Each row is a point on a landscape with many valleys, with its height.
A ball rolls from a point to the lowest of its 4 nearest points, and stops where none of them is lower. Distance is the straight distance between rows; heights are no part of it.
z_261: 2  6  -12  -17  -14  5  -6  -11  -11  6  -16  -6  15  4  8  14  0  -7  7  1  14  -12  -5  -14  -8  height 377
z_515: 20  31  4  -9  0  -19  -51  -36  -9  20  -26  -5  27  -7  19  -15  17  -2  -21  21  13  1  -30  -7  -10  height 585
z_697: -1  -21  9  -20  -4  20  40  -1  7  8  12  8  -18  16  -20  23  -19  6  9  -3  -22  4  5  22  14  height 849
z_104: 7  12  -9  -11  -8  -1  -27  -34  -11  7  -32  -19  10  -3  11  6  9  -11  -5  12  12  -5  1  -12  -2  height 375
z_641: 30  16  7  7  -9  -11  -14  -9  14  5  24  -6  18  8  -42  8  -3  16  2  -8  28  -11  -14  13  15  height 267
z_486: 4  -2  -13  -22  4  -4  -6  -3  -4  3  -2  -6  10  1  7  6  7  -9  19  2  8  -13  -1  -13  -7  height 404
z_631: -32  -7  -4  20  15  -2  -7  12  0  -9  6  -9  -18  -10  30  -21  28  -10  -26  5  -18  23  7  0  -5  height 266
z_657: 24  23  8  -1  -10  13  14  -15  1  6  13  15  7  17  -35  19  -6  6  5  -18  11  -10  -19  10  14  height 496
z_376: 27  -7  -2  -15  4  -4  0  -2  -2  -5  -19  -5  4  5  -13  11  7  -1  9  -5  -12  -13  -12  -11  10  height 160
z_180: -29  5  -12  25  18  -9  -6  11  -3  -13  10  -5  -29  -3  46  -28  20  -21  -28  -10  -18  28  13  -15  -8  height 489
z_831: 31  17  16  6  -13  -12  -20  -2  4  18  6  -9  23  8  -25  -3  -16  24  -12  -5  34  -16  -27  8  -7  height 298
z_905: -29  -14  -1  -5  -1  0  0  22  -4  -2  9  17  2  -9  18  -13  18  -10  -1  1  -11  25  5  12  -11  height 276
z_565: -13  -34  7  6  8  9  25  40  10  -16  -1  4  -7  1  -5  -5  -8  12  12  1  -15  -5  10  23  6  height 340
z_726: 27  3  11  -15  7  -1  19  -9  11  -1  19  6  7  17  -27  22  -7  0  12  -25  5  10  -18  13  10  height 516
z_475: -25  -15  1  -9  -4  -2  4  11  -11  0  -8  22  -3  -12  12  -6  14  -4  2  9  -15  20  11  3  -18  height 239
z_636: -35  -1  -9  25  20  -9  -5  13  -1  -18  11  -4  -20  -6  28  -29  32  -12  -26  -3  -19  22  16  -7  -5  height 125
z_391: 9  20  -5  -5  1  -11  -47  -30  6  22  -8  -13  18  -8  21  -7  -4  -14  2  12  28  -9  -16  -14  -1  height 600
z_830: 28  17  -6  6  10  -2  -5  -16  1  2  -6  -1  7  8  -11  11  -21  -1  -5  -11  16  -15  -6  -18  -1  height 450
z_482: -14  -34  7  5  14  -2  8  26  5  -11  6  7  -5  -5  -2  -8  -8  0  20  -5  -19  11  16  7  -8  height 633
z_626: 6  25  -4  0  0  -6  -38  -31  1  15  -11  -21  16  -14  11  6  -3  -10  -4  14  20  -10  -7  -13  7  height 429
z_10: -5  -24  3  -8  6  1  22  16  -9  2  -5  12  -18  -8  0  6  -15  5  13  4  -7  8  14  -1  -16  height 400
z_51: 0  -34  17  -15  0  16  24  25  4  -7  0  3  -2  12  -10  10  -11  15  9  6  -23  11  14  27  -1  height 691
z_420: -16  5  -2  11  9  -2  -8  10  -8  1  -3  3  -8  -5  25  -6  28  5  -14  7  -4  31  22  -19  -29  height 191
z_624: -43  -1  -8  17  6  16  15  16  -5  -10  8  4  -13  -10  30  -15  11  -15  -9  -1  -9  26  8  3  0  height 405
z_438: 22  9  4  1  -5  -16  -34  -11  -6  10  -12  3  17  -5  -12  -9  -10  -8  -10  3  17  -29  -22  -1  2  height 480
z_6: 3  21  -4  5  5  -8  -46  -35  9  12  -9  -12  20  -14  14  0  -2  -13  -1  13  22  -16  -11  -19  11  height 551
z_605: 22  16  2  6  -5  -8  -24  -7  -2  11  4  -6  10  0  -13  -2  -19  7  -14  -3  26  -25  -29  5  4  height 570
z_987: -18  10  -9  10  -5  -2  1  6  -15  2  -2  3  -13  -4  25  -7  17  14  -20  24  1  18  17  -17  -23  height 248
z_819: 46  9  14  -4  -19  -21  -26  -12  -9  17  -10  0  13  -2  -23  -3  -15  17  -25  -6  17  -13  -29  5  -2  height 523
z_288: 39  16  7  -3  -5  -36  -43  -21  -9  25  -9  -5  22  -9  -15  -7  -15  3  -12  -2  25  -8  -12  -6  -8  height 559
z_959: -22  -8  4  -5  -2  1  -7  13  -3  4  -2  8  -4  -9  13  -11  30  2  -10  9  -9  26  22  4  -13  height 249
z_841: -2  -17  8  -6  8  3  25  3  3  6  8  -2  -15  -2  -5  12  -21  10  13  1  -15  3  0  -4  1  height 51
z_160: 2  5  -14  -11  -9  -10  -23  -14  -10  -3  -20  -33  -1  -1  20  6  32  -2  -12  22  12  6  6  -12  -15  height 283
z_241: -19  16  -11  -4  -11  2  0  3  -9  4  2  1  -10  -9  27  -2  14  11  -4  28  4  7  12  -18  -19  height 296
z_240: -46  -17  -5  19  3  6  15  14  2  -18  13  10  -5  -14  2  -12  5  -22  9  -12  -4  14  28  6  3  height 336
z_47: -31  -33  8  21  4  10  18  26  8  -23  7  13  -10  -12  -3  -18  -6  -2  9  -6  -23  3  20  22  9  height 420
z_980: -13  -3  0  7  -5  -2  -5  10  -4  -6  5  1  -1  -7  24  -12  30  -3  -9  10  -9  34  29  -10  -19  height 207
z_398: 12  -6  -3  -19  3  0  6  3  -3  -7  -6  0  -8  6  -6  4  -1  -3  14  4  -19  -16  -16  -5  6  height 94
z_817: 23  8  -7  1  6  -7  2  -13  -9  8  -14  -4  10  3  -7  14  -19  -7  4  -11  14  -17  -1  -20  1  height 396
z_625: -6  -34  4  -1  10  -5  19  17  0  -6  3  7  -11  -11  4  -4  -9  2  16  -4  -6  12  13  6  -19  height 553
z_284: 24  -4  5  -23  11  11  14  4  -7  -4  0  0  -2  13  -4  15  -9  0  7  -7  -8  -19  -30  1  13  height 141
z_223: -3  23  -11  0  3  -1  -34  -35  1  12  -12  -23  6  -14  21  3  1  -5  -6  23  14  -6  -6  -18  8  height 217
z_595: -10  -20  5  -5  3  -3  17  22  -6  1  -3  17  -11  -3  11  0  -8  -1  16  1  -3  8  14  -3  -22  height 417
z_741: -2  8  -13  -13  -8  2  -13  -22  -13  2  -24  -19  15  3  15  8  17  -8  -13  10  -2  -6  8  -9  -1  height 409
z_776: 2  18  -12  5  1  -3  -34  -37  -7  5  -19  -27  4  -10  32  0  5  -1  -15  22  24  -3  -16  -22  -18  height 165
z_531: 20  15  -3  1  -6  -5  -33  -18  -4  7  -14  -2  17  -5  -6  -2  -15  -8  -13  3  14  -39  -19  -6  12  height 408
z_577: -19  -28  12  11  6  27  37  31  18  -13  31  4  -10  6  -13  2  -16  11  23  -6  -18  8  12  23  12  height 432
z_88: 24  22  3  -3  -3  -17  -53  -22  -6  30  -15  -3  28  -11  17  -6  -4  -7  -3  7  32  -4  -25  -13  -9  height 569
z_341: 28  -1  3  -13  9  3  4  -6  -4  -8  -16  -5  6  11  -14  16  2  -4  2  -6  -6  -15  -12  -5  10  height 197
z_488: -37  0  -11  31  8  11  13  12  -13  -14  -2  -1  -28  -1  43  -14  14  -24  -30  -1  -18  24  14  5  2  height 338
z_999: -38  -5  -17  19  15  3  20  19  -13  -10  -7  -3  -25  15  43  -20  13  -20  -30  -5  -13  30  21  2  -4  height 351
z_428: -17  -36  1  11  13  -3  11  26  10  -18  0  10  -9  -12  0  -13  1  -3  10  -9  -19  7  17  13  -12  height 617
z_168: 17  -8  -7  -19  9  -10  -3  -7  3  -7  -9  -8  -1  2  -9  5  5  0  11  1  -10  -17  -1  -8  -2  height 128
z_849: 27  16  15  -8  -36  -35  -4  -21  16  18  3  -2  5  -4  -54  23  -14  28  5  -22  28  -13  -10  26  -4  height 562
z_329: 10  17  -3  0  -3  -18  -43  -27  5  19  -11  -6  16  -5  0  -2  -3  -18  -1  5  16  -22  -12  -13  13  height 471
z_34: 2  -36  9  0  8  -7  22  18  2  -3  3  1  -13  -7  -7  6  -10  6  18  -1  -14  8  19  8  -11  height 558
z_788: -33  -19  -3  2  4  -2  3  28  -7  -14  10  20  1  -7  14  -13  7  -4  7  -3  -7  14  15  9  -15  height 330
z_548: 4  -25  20  -11  12  0  27  7  8  0  -3  1  -17  1  -13  13  -14  10  17  6  -22  9  12  2  2  height 69
z_25: -49  -5  -5  16  7  19  20  10  -4  -13  16  4  -9  -5  25  -11  9  -18  -5  -14  -9  30  24  1  5  height 517
z_229: 33  16  16  0  -27  -17  -10  -12  10  17  11  -11  18  0  -39  15  -10  27  4  -23  39  -5  -13  20  -3  height 406
z_975: -11  -3  -7  -17  -4  -3  1  -4  3  2  -2  6  -15  -12  -3  -2  13  -5  17  15  -16  -1  16  -13  8  height 373
z_116: 22  15  -1  16  9  3  -5  -15  -3  2  1  -3  6  4  -19  9  -21  9  -6  -9  22  -19  -9  -9  8  height 521
z_173: 15  0  -12  -9  5  -9  -2  -6  -8  -4  -14  -5  13  12  0  7  -9  -3  15  -8  7  -16  1  -23  -10  height 391
z_701: -40  -5  -8  13  0  22  31  15  -12  -10  8  -5  -8  2  33  -14  10  -22  -19  -11  -5  36  26  3  3  height 533
z_806: 31  15  5  -2  -1  9  11  -8  -2  -2  -12  2  5  18  -19  15  -3  3  -6  -10  -2  -5  -9  3  8  height 728
z_467: 19  -7  14  -19  13  5  19  -1  18  -3  24  -4  -6  13  -25  14  -9  -1  16  -19  -9  5  -12  6  15  height 500
z_444: -36  -6  -12  16  12  20  24  12  -4  -15  9  2  -14  2  27  -5  10  -23  -3  -16  -4  35  29  8  3  height 678
z_138: -30  -30  3  22  1  30  24  32  5  -20  3  14  -8  -4  2  -15  -13  13  19  -7  -22  5  14  19  1  height 79
z_571: -17  -29  0  -2  8  -5  12  20  4  -7  7  13  -5  -7  10  -7  -4  2  20  -1  -3  14  11  3  -22  height 464
z_785: -2  11  -12  -3  2  -4  -26  -36  -3  8  -21  -28  2  -9  27  4  8  -1  -10  21  19  -3  1  -22  -13  height 173
z_840: 31  10  4  5  6  -1  3  -18  4  0  -8  -7  5  8  -18  8  -9  -4  -9  -11  -1  -15  -6  -6  10  height 622
z_998: 8  -14  2  -11  10  8  26  9  7  -2  15  -3  -17  8  -2  13  -18  17  18  5  -8  -12  -8  -7  7  height 59
z_328: -3  -34  14  -5  3  9  23  27  4  -5  3  2  -4  2  -11  4  -8  15  14  -2  -19  9  19  29  -2  height 690
z_45: -21  -1  -2  0  -1  -4  -4  3  -5  7  0  8  -11  -15  10  -3  24  7  0  17  -6  27  28  -20  -16  height 232
z_218: 28  -3  11  -21  6  0  16  -11  13  -9  28  1  6  15  -25  20  -2  -3  18  -23  -2  -3  -20  11  18  height 532
z_430: 13  -8  4  -17  13  0  9  16  -2  -4  -2  -5  -10  4  -5  5  -11  -4  12  4  -19  -20  -18  0  8  height 84
z_435: 3  20  -10  -4  3  -6  -25  -38  1  10  -18  -15  11  -2  13  11  4  -17  -10  13  14  -12  7  -11  10  height 306
z_368: -9  -6  0  -23  -6  1  8  2  -4  2  -6  14  -20  -8  -2  0  0  -5  16  12  -20  -11  3  -4  -2  height 230
z_533: 6  -5  15  -13  12  11  25  -1  15  0  17  -5  -17  2  -17  12  -12  6  19  -1  -14  3  3  -2  14  height 63
z_61: -20  11  0  -8  0  -7  -2  1  8  6  4  3  -13  -10  8  -1  17  -1  17  26  -2  7  11  -20  -9  height 61
z_536: 39  13  7  6  -19  -24  -28  -15  -10  24  -18  -3  12  -3  -23  -3  -10  15  -21  1  9  -17  -19  2  -6  height 534
z_74: 23  23  6  1  -16  8  4  -11  3  4  7  10  7  14  -36  11  -4  12  -4  -12  8  -18  -16  12  25  height 495
z_439: -7  7  -18  -21  -4  -4  -9  -3  -5  0  -1  -16  6  -4  15  5  12  -5  18  12  4  -10  -4  -24  -6  height 353
z_29: -28  -26  -6  20  3  31  41  26  -3  -23  -5  22  -7  1  1  -15  -7  -10  15  -25  -19  1  25  17  -3  height 277
z_418: 15  -7  16  -16  -1  8  21  -10  20  -6  24  3  -10  10  -33  16  -6  -5  10  -7  -14  6  -9  18  28  height 376
z_340: -24  -11  4  -8  -2  1  -2  14  -12  -4  1  22  -5  -6  16  -11  22  -5  1  5  -14  27  11  4  -15  height 152
z_349: 33  -1  0  0  9  5  5  -6  -3  -4  -16  -7  8  7  -16  14  0  3  -14  -9  1  -16  -8  -3  6  height 346
z_662: 1  -5  -3  -21  9  -8  -3  -4  -2  -9  -9  -1  -10  -4  -4  6  9  -1  11  5  -15  -25  -3  -13  10  height 171
z_131: -17  -30  9  8  7  26  30  38  12  -12  21  5  -4  3  -5  2  -13  11  22  -3  -17  4  9  23  5  height 395
z_257: -2  -12  -17  -20  8  -13  -7  0  -3  -1  -4  -8  -2  -4  -5  10  9  -12  17  4  -8  -19  4  -17  -4  height 412
z_491: 28  16  14  -7  -5  20  18  -13  -1  4  4  17  14  20  -25  19  -9  8  3  -16  9  -1  -20  5  11  height 503
z_50: 21  17  -2  11  -1  3  -15  -12  1  6  -3  1  11  3  -7  -1  -28  -5  -3  -3  19  -25  -20  -8  6  height 485
z_845: 33  14  11  -7  -33  -28  -9  -13  13  12  12  -1  19  1  -47  12  1  24  2  -20  27  -12  -16  31  1  height 463
z_981: 11  17  -8  -4  -10  -9  -38  -27  1  17  -22  -4  7  0  7  2  -5  -19  -8  10  7  -17  -4  -13  12  height 383
z_954: -2  -13  5  -12  12  5  29  12  -1  6  5  5  -12  -4  -1  7  -27  9  15  10  -15  0  3  -2  -7  height 52
z_645: 25  19  7  -8  -1  9  25  -15  4  4  19  19  14  22  -23  21  -9  1  10  -27  13  5  -15  9  14  height 498
z_415: -6  -27  5  -4  10  -5  21  18  -6  2  -4  6  -7  -5  -1  3  -17  6  18  3  -9  8  18  -1  -20  height 479
z_83: -24  4  -4  24  18  -10  -9  11  -8  -17  12  -6  -11  1  37  -19  24  -2  -27  -2  -14  35  16  -10  -19  height 62
z_386: -25  -10  4  -9  -5  -1  -4  12  -5  1  -8  13  -3  -9  2  -9  27  -7  -2  6  -14  32  17  1  -8  height 270
z_749: 28  16  0  8  8  3  2  -13  12  6  -3  -4  8  12  -21  8  -14  5  -10  -14  11  -18  -6  -12  12  height 624
z_279: 4  -22  9  -7  11  -1  25  18  5  2  -4  4  -12  -2  -6  5  -20  7  12  2  -11  13  19  -2  -10  height 244
z_843: 25  16  14  0  -21  -23  -11  -10  16  10  12  -2  21  -2  -47  14  7  20  -5  -12  23  -14  -13  26  10  height 345
z_211: -37  5  -3  20  13  2  1  9  -5  -16  4  -1  -25  -4  30  -25  20  -21  -29  -1  -23  19  9  0  1  height 268
z_863: 27  23  10  0  -12  4  20  -16  9  9  24  23  5  17  -36  18  -8  11  7  -23  19  -4  -16  13  8  height 497
z_528: 24  14  3  1  -7  -15  -28  -9  -11  11  -2  -1  18  6  -17  -9  -21  0  -16  4  19  -24  -29  3  5  height 671
z_837: 26  -2  -6  -12  10  -4  1  -14  2  -3  -12  -9  4  10  -13  10  4  -5  5  -8  -6  -8  -7  -9  8  height 166
z_367: -21  11  -12  -9  -12  6  -12  -1  -2  3  -1  -10  -9  -8  19  -6  20  12  -1  25  -1  -2  1  -14  -9  height 322
z_316: 31  20  18  4  -21  -17  -10  -11  -3  30  8  -13  17  5  -26  12  -19  29  -8  -4  33  -8  -28  8  -3  height 302
z_384: 2  10  -14  -16  -15  3  -17  -20  -16  7  -23  -7  14  0  14  14  4  -5  -3  4  8  -9  -1  -15  -1  height 368
z_192: 10  -36  16  0  9  2  22  18  7  -3  0  5  -7  -5  -11  0  -10  10  9  3  -16  12  14  17  1  height 684
z_842: 17  17  -2  2  -4  -11  -38  -16  2  16  -18  0  17  -5  -5  0  -17  -15  -8  -1  13  -31  -12  -1  11  height 387
z_214: -18  9  -8  6  1  -2  -1  1  -7  7  -2  3  -9  -6  26  -1  23  14  -12  16  -2  31  21  -21  -27  height 208
z_433: 14  27  0  -3  -3  -12  -47  -21  -6  20  -12  -7  29  -7  20  -7  -3  -10  -6  12  22  -5  -27  -12  -10  height 571
z_768: -19  5  -13  7  -11  4  -4  3  -14  -6  -6  -1  -11  0  25  -14  23  14  -19  28  0  7  21  -20  -21  height 329
z_944: -39  -23  0  25  8  7  15  16  3  -20  13  14  -13  -11  1  -22  3  -14  6  -20  -16  13  28  13  7  height 339
z_115: -24  -26  1  18  7  23  28  37  8  -23  9  13  -12  0  7  -9  -11  10  13  -5  -22  3  7  25  2  height 314
z_460: -20  -18  -4  -12  -4  0  18  13  -11  2  0  21  -8  -7  11  -4  -5  3  5  0  -2  6  11  2  -18  height 367
z_979: 1  12  -8  -1  -4  -5  -20  -36  4  18  -26  -28  6  -9  21  11  13  -8  -3  14  15  0  7  -23  -8  height 183
z_666: 24  1  4  -18  4  10  18  -7  -2  -2  -5  1  11  20  -13  9  -7  4  8  -6  -7  -13  -30  -3  8  height 550
z_642: -33  -4  -19  24  14  -7  19  11  -15  -10  -14  -9  -30  13  43  -23  18  -35  -40  -10  -23  29  26  -3  2  height 366
z_317: 36  13  6  0  -11  -15  -29  -6  -1  17  -9  -1  16  -2  -19  -7  -12  11  -17  -1  19  -20  -31  14  -4  height 488
z_696: -19  7  -21  6  -12  -2  -10  3  -16  -5  -4  -1  -25  -2  24  -20  19  10  -24  24  -6  1  16  -16  -17  height 410
z_647: 18  12  -22  -1  0  -3  -2  -19  -10  11  -15  -1  11  10  0  12  -21  -7  2  -7  17  -17  -6  -14  -4  height 388
z_738: -16  10  -15  1  -12  -2  -12  -1  -6  -7  -8  -13  -11  -2  16  -11  32  10  -12  28  -4  -1  14  -12  -7  height 374
z_452: -35  3  -13  23  18  -11  1  10  -3  -10  3  -4  -27  -1  46  -26  15  -29  -32  -8  -22  25  25  -11  -4  height 425
z_958: 16  23  7  2  -29  -16  -5  -9  7  -1  19  14  15  10  -42  5  -1  17  6  -13  22  -23  -30  26  14  height 512
z_686: 28  24  9  7  -19  -5  -10  -13  18  8  14  -11  14  4  -37  6  0  14  -6  -11  22  -15  -12  18  17  height 269
z_606: 9  24  -4  -1  4  -8  -40  -34  -2  12  -15  -21  24  -12  26  -2  3  -7  2  24  25  -7  -26  -15  -6  height 586
z_656: -30  -25  6  19  8  9  10  23  10  -17  10  14  -6  -11  -1  -16  -2  -10  18  -9  -22  3  27  15  1  height 347
z_216: 38  18  17  3  -15  -4  -18  -5  7  11  15  -15  22  8  -29  7  -18  25  -7  -14  34  -1  -21  13  0  height 295
z_779: -19  -30  4  10  6  19  19  34  11  -23  2  9  -8  -5  -2  -8  -6  3  12  1  -21  -4  11  22  9  height 56
z_102: 23  21  7  3  -4  7  5  -17  7  3  2  4  5  18  -29  15  -8  13  -6  -8  10  -9  -12  3  25  height 426
z_869: 11  17  -5  -2  -5  0  -17  -19  -11  11  -13  3  10  -1  0  -4  -24  -11  -4  0  14  -28  -14  -8  11  height 369
z_521: 36  17  6  3  -7  -4  -25  -1  -8  12  1  -4  16  1  -13  -10  -20  14  -13  1  21  -19  -31  14  3  height 390
z_852: -23  -27  4  23  2  32  43  28  10  -17  14  13  -10  6  1  -8  -15  13  14  -5  -17  1  12  12  12  height 344
z_323: 9  0  -19  -10  -3  -1  -6  -9  -8  2  -18  -4  13  9  5  17  -8  -10  4  -4  13  -12  0  -20  -3  height 384
z_673: -46  -6  -5  16  1  11  18  16  0  -13  20  9  -7  -12  27  -12  9  -13  5  0  -6  31  15  6  -5  height 458
z_65: 17  5  9  -17  13  9  26  4  5  -8  18  -6  5  14  -13  18  -5  9  11  -9  -5  -5  -29  1  10  height 246
z_287: 37  23  6  4  -2  -8  -20  1  0  8  9  -11  11  2  -17  2  -18  11  -7  -1  28  -14  -33  7  4  height 275
z_992: 7  16  -10  -3  -17  1  -15  -22  -10  11  -21  -2  13  0  6  10  -10  -15  -7  7  15  -23  -3  -10  4  height 362
z_373: 15  29  -1  -6  -5  -13  -45  -32  -5  24  -26  -10  26  -6  27  -9  3  -5  -9  23  25  -3  -36  -11  -6  height 576
z_346: -38  -2  -3  17  5  10  7  12  -7  -19  6  -1  -13  -6  33  -17  16  -14  -18  -5  -20  31  9  9  3  height 321
z_678: -12  1  -19  -15  6  -4  -4  -4  0  -3  0  8  -9  -11  6  -1  17  -2  22  24  -3  -2  12  -21  -4  height 151
z_573: -8  -34  12  1  -1  25  27  35  12  -12  20  3  0  13  -11  14  -13  11  22  -4  -16  10  4  27  6  height 413
z_503: 3  -22  14  -14  0  10  30  -6  13  1  9  -1  -14  5  -12  17  -17  4  9  1  -17  7  6  15  20  height 119
z_425: 29  21  11  13  -5  -11  -13  -1  10  4  15  -12  13  2  -28  7  -2  12  -1  -5  19  -21  -27  5  18  height 261
z_939: 20  11  8  -8  -1  5  23  -13  1  4  15  12  9  22  -20  17  -9  3  4  -21  12  10  -21  -1  3  height 501
z_347: 37  11  1  1  -7  -32  -43  -16  -8  20  -18  2  16  -1  -17  -7  -16  -1  -14  -6  16  -16  -16  -3  2  height 565
z_541: 29  12  8  -10  -1  14  15  -4  -2  -2  -6  6  8  19  -19  15  -4  10  -3  -16  3  -8  -22  1  11  height 650
z_64: -20  -28  2  25  6  35  46  31  20  -23  12  8  -5  8  -14  -1  -15  13  25  -11  -16  15  31  13  12  height 655
z_388: 10  -5  1  -19  13  7  21  2  5  -8  7  -5  -3  4  -5  12  -15  10  16  2  -14  -11  -23  -5  8  height 70
z_790: -3  -7  -9  -18  4  -4  10  5  0  -6  -4  10  -14  0  0  -4  -4  2  9  14  -21  -15  -10  -13  -1  height 123
z_879: 26  19  3  -8  -3  -28  -49  -16  -6  33  -7  -4  29  -10  -3  -10  -6  -16  -9  0  24  -8  -18  -11  -7  height 566
z_343: -18  -10  0  -15  -8  -4  7  3  -3  1  -10  21  -12  -4  0  3  8  -2  5  9  -20  0  17  -4  -10  height 303
z_493: -10  -11  -7  -19  -4  2  18  8  -10  4  -6  19  -15  -5  7  3  -12  6  11  8  -18  -3  5  -5  -14  height 327
z_81: 34  18  17  -1  -16  -21  -17  -7  9  11  16  -15  21  3  -37  16  1  18  -1  -16  29  -2  -18  16  5  height 282
z_525: -33  -23  0  4  12  1  6  18  2  -17  16  10  1  -12  5  -13  -1  -15  14  -8  -7  22  13  7  -9  height 334
z_96: -36  1  -10  25  18  2  11  11  -8  -8  -2  -7  -31  -5  31  -22  20  -28  -32  -1  -24  32  18  -2  4  height 308
z_305: -17  8  -10  15  -1  -7  -7  18  -12  -3  -1  0  -7  4  33  -15  21  9  -23  14  0  28  16  -19  -33  height 193
z_335: -15  11  -15  -16  -7  2  -9  4  -7  6  7  -11  3  -6  18  3  21  3  13  24  3  -6  -2  -20  -10  height 337
z_49: 5  -12  20  -16  11  5  28  -6  15  1  13  1  -19  8  -19  19  -8  3  13  -3  -20  1  -3  11  27  height 147
z_602: -13  -29  9  20  4  32  36  34  21  -17  23  7  -5  12  -7  -1  -23  19  27  -12  -24  9  26  17  6  height 540
z_183: -6  8  -15  -6  -2  -17  -23  -8  -4  -10  -14  -30  -7  -5  25  -6  37  4  -10  27  4  -6  5  -11  -12  height 380
z_889: -13  -1  0  -15  -4  -2  12  3  -3  3  -4  15  -11  -10  0  -4  7  -1  8  13  -17  7  19  -17  -4  height 224
z_661: -42  -19  -7  22  7  22  22  16  2  -17  -4  11  -8  -1  3  -12  14  -22  6  -27  -15  16  38  11  6  height 343
z_572: -15  3  -7  -8  -3  -3  7  -3  4  7  5  0  -7  -12  3  -1  16  -3  10  17  -4  7  26  -20  -2  height 122
z_476: -8  6  -20  -8  -12  -2  -19  -3  -13  2  -13  -19  0  -1  28  -5  29  5  -4  27  0  -7  1  -18  -10  height 359
z_702: 2  14  -11  -11  -12  -1  -23  -27  -7  11  -27  -4  14  -4  9  11  2  -12  -6  8  6  -14  6  -6  6  height 357
z_608: -34  -6  -1  9  4  2  -9  19  -6  -15  8  2  -4  -14  25  -19  35  -10  -14  3  -16  26  9  12  -9  height 356
z_221: -28  -30  1  24  9  30  35  24  1  -15  9  16  -11  5  1  -10  -17  5  17  -15  -19  2  20  10  3  height 247
z_434: 21  26  13  6  -22  -3  -7  -13  8  0  16  10  8  12  -37  7  -7  8  -3  -15  19  -21  -26  24  20  height 499
z_24: -11  -37  14  1  12  -2  16  29  9  -9  -3  4  -4  -10  -14  -10  -5  5  13  -2  -20  4  17  16  -5  height 608
z_888: -29  -26  -4  17  6  11  11  24  11  -22  11  15  -15  -13  3  -17  2  -14  12  -13  -19  2  27  20  4  height 352
z_230: 2  1  -18  -10  -2  -7  -22  -25  -14  5  -27  -27  3  -6  21  3  30  -2  -12  13  10  4  8  -17  -17  height 215
z_784: 2  -12  18  -18  -7  10  35  -9  15  2  14  3  -20  8  -18  18  -10  1  9  -6  -17  4  -3  18  25  height 738
z_233: 26  22  15  12  1  -2  -9  -9  19  2  7  -4  8  7  -33  9  -8  11  -12  -8  18  -15  -12  6  18  height 272
z_410: -18  4  -15  19  10  -10  -8  24  -10  -10  5  6  -10  4  37  -18  25  -1  -28  8  -10  27  7  -15  -30  height 168
z_281: 30  15  9  13  5  -6  -17  -8  4  2  9  -10  4  6  -16  4  -15  8  -5  -7  28  -19  -21  -4  12  height 172
z_371: -43  -2  4  7  -4  13  3  21  -5  -12  10  14  -9  -8  36  -17  19  -13  -11  3  -8  18  6  10  0  height 424
z_359: 27  12  4  -5  3  -20  -49  -22  5  19  -6  -4  25  -7  -6  -15  -6  -14  -6  0  19  -15  -13  -4  5  height 552
z_350: -18  -29  4  8  6  20  28  33  15  -15  8  8  -5  6  -5  -8  -15  13  11  3  -22  -2  6  29  8  height 361
z_393: 27  12  5  18  8  3  2  -17  11  5  1  -7  4  11  -27  11  -18  5  -8  -12  21  -15  -4  -11  15  height 513
z_462: 22  27  3  3  -22  -1  9  -7  14  -1  24  20  8  11  -39  4  -8  14  1  -17  21  -18  -29  23  9  height 502
z_967: -42  3  -5  24  -1  17  21  20  -13  -15  5  2  -13  -7  33  -17  14  -21  -26  -7  -12  26  11  2  4  height 372
z_385: -4  4  -15  -22  -16  6  -15  -9  -15  0  -15  -13  14  7  19  11  17  -4  8  15  9  -9  -4  -10  -8  height 392

Where does a ball stop that starts at each point below?
z_606: z_776
z_696: z_83
z_738: z_420
z_790: z_841
z_642: z_83
z_476: z_776
z_806: z_841
z_428: z_340
z_726: z_281
z_661: z_340

Call two points neighbours if one is among the 4 nearest of the other. Go from one point of each pair to the other, from neighbour to neighbour, staying as low as possible. Name the highest point that can't be avoided.
z_340, z_83: z_959
z_776, z_83: z_476
z_61, z_841: z_368

Two balls start at each pair of points below. Name the first point that both come to, or write -.
z_25, z_967: z_346
z_701, z_999: z_211
z_444, z_371: z_346
z_493, z_662: z_398
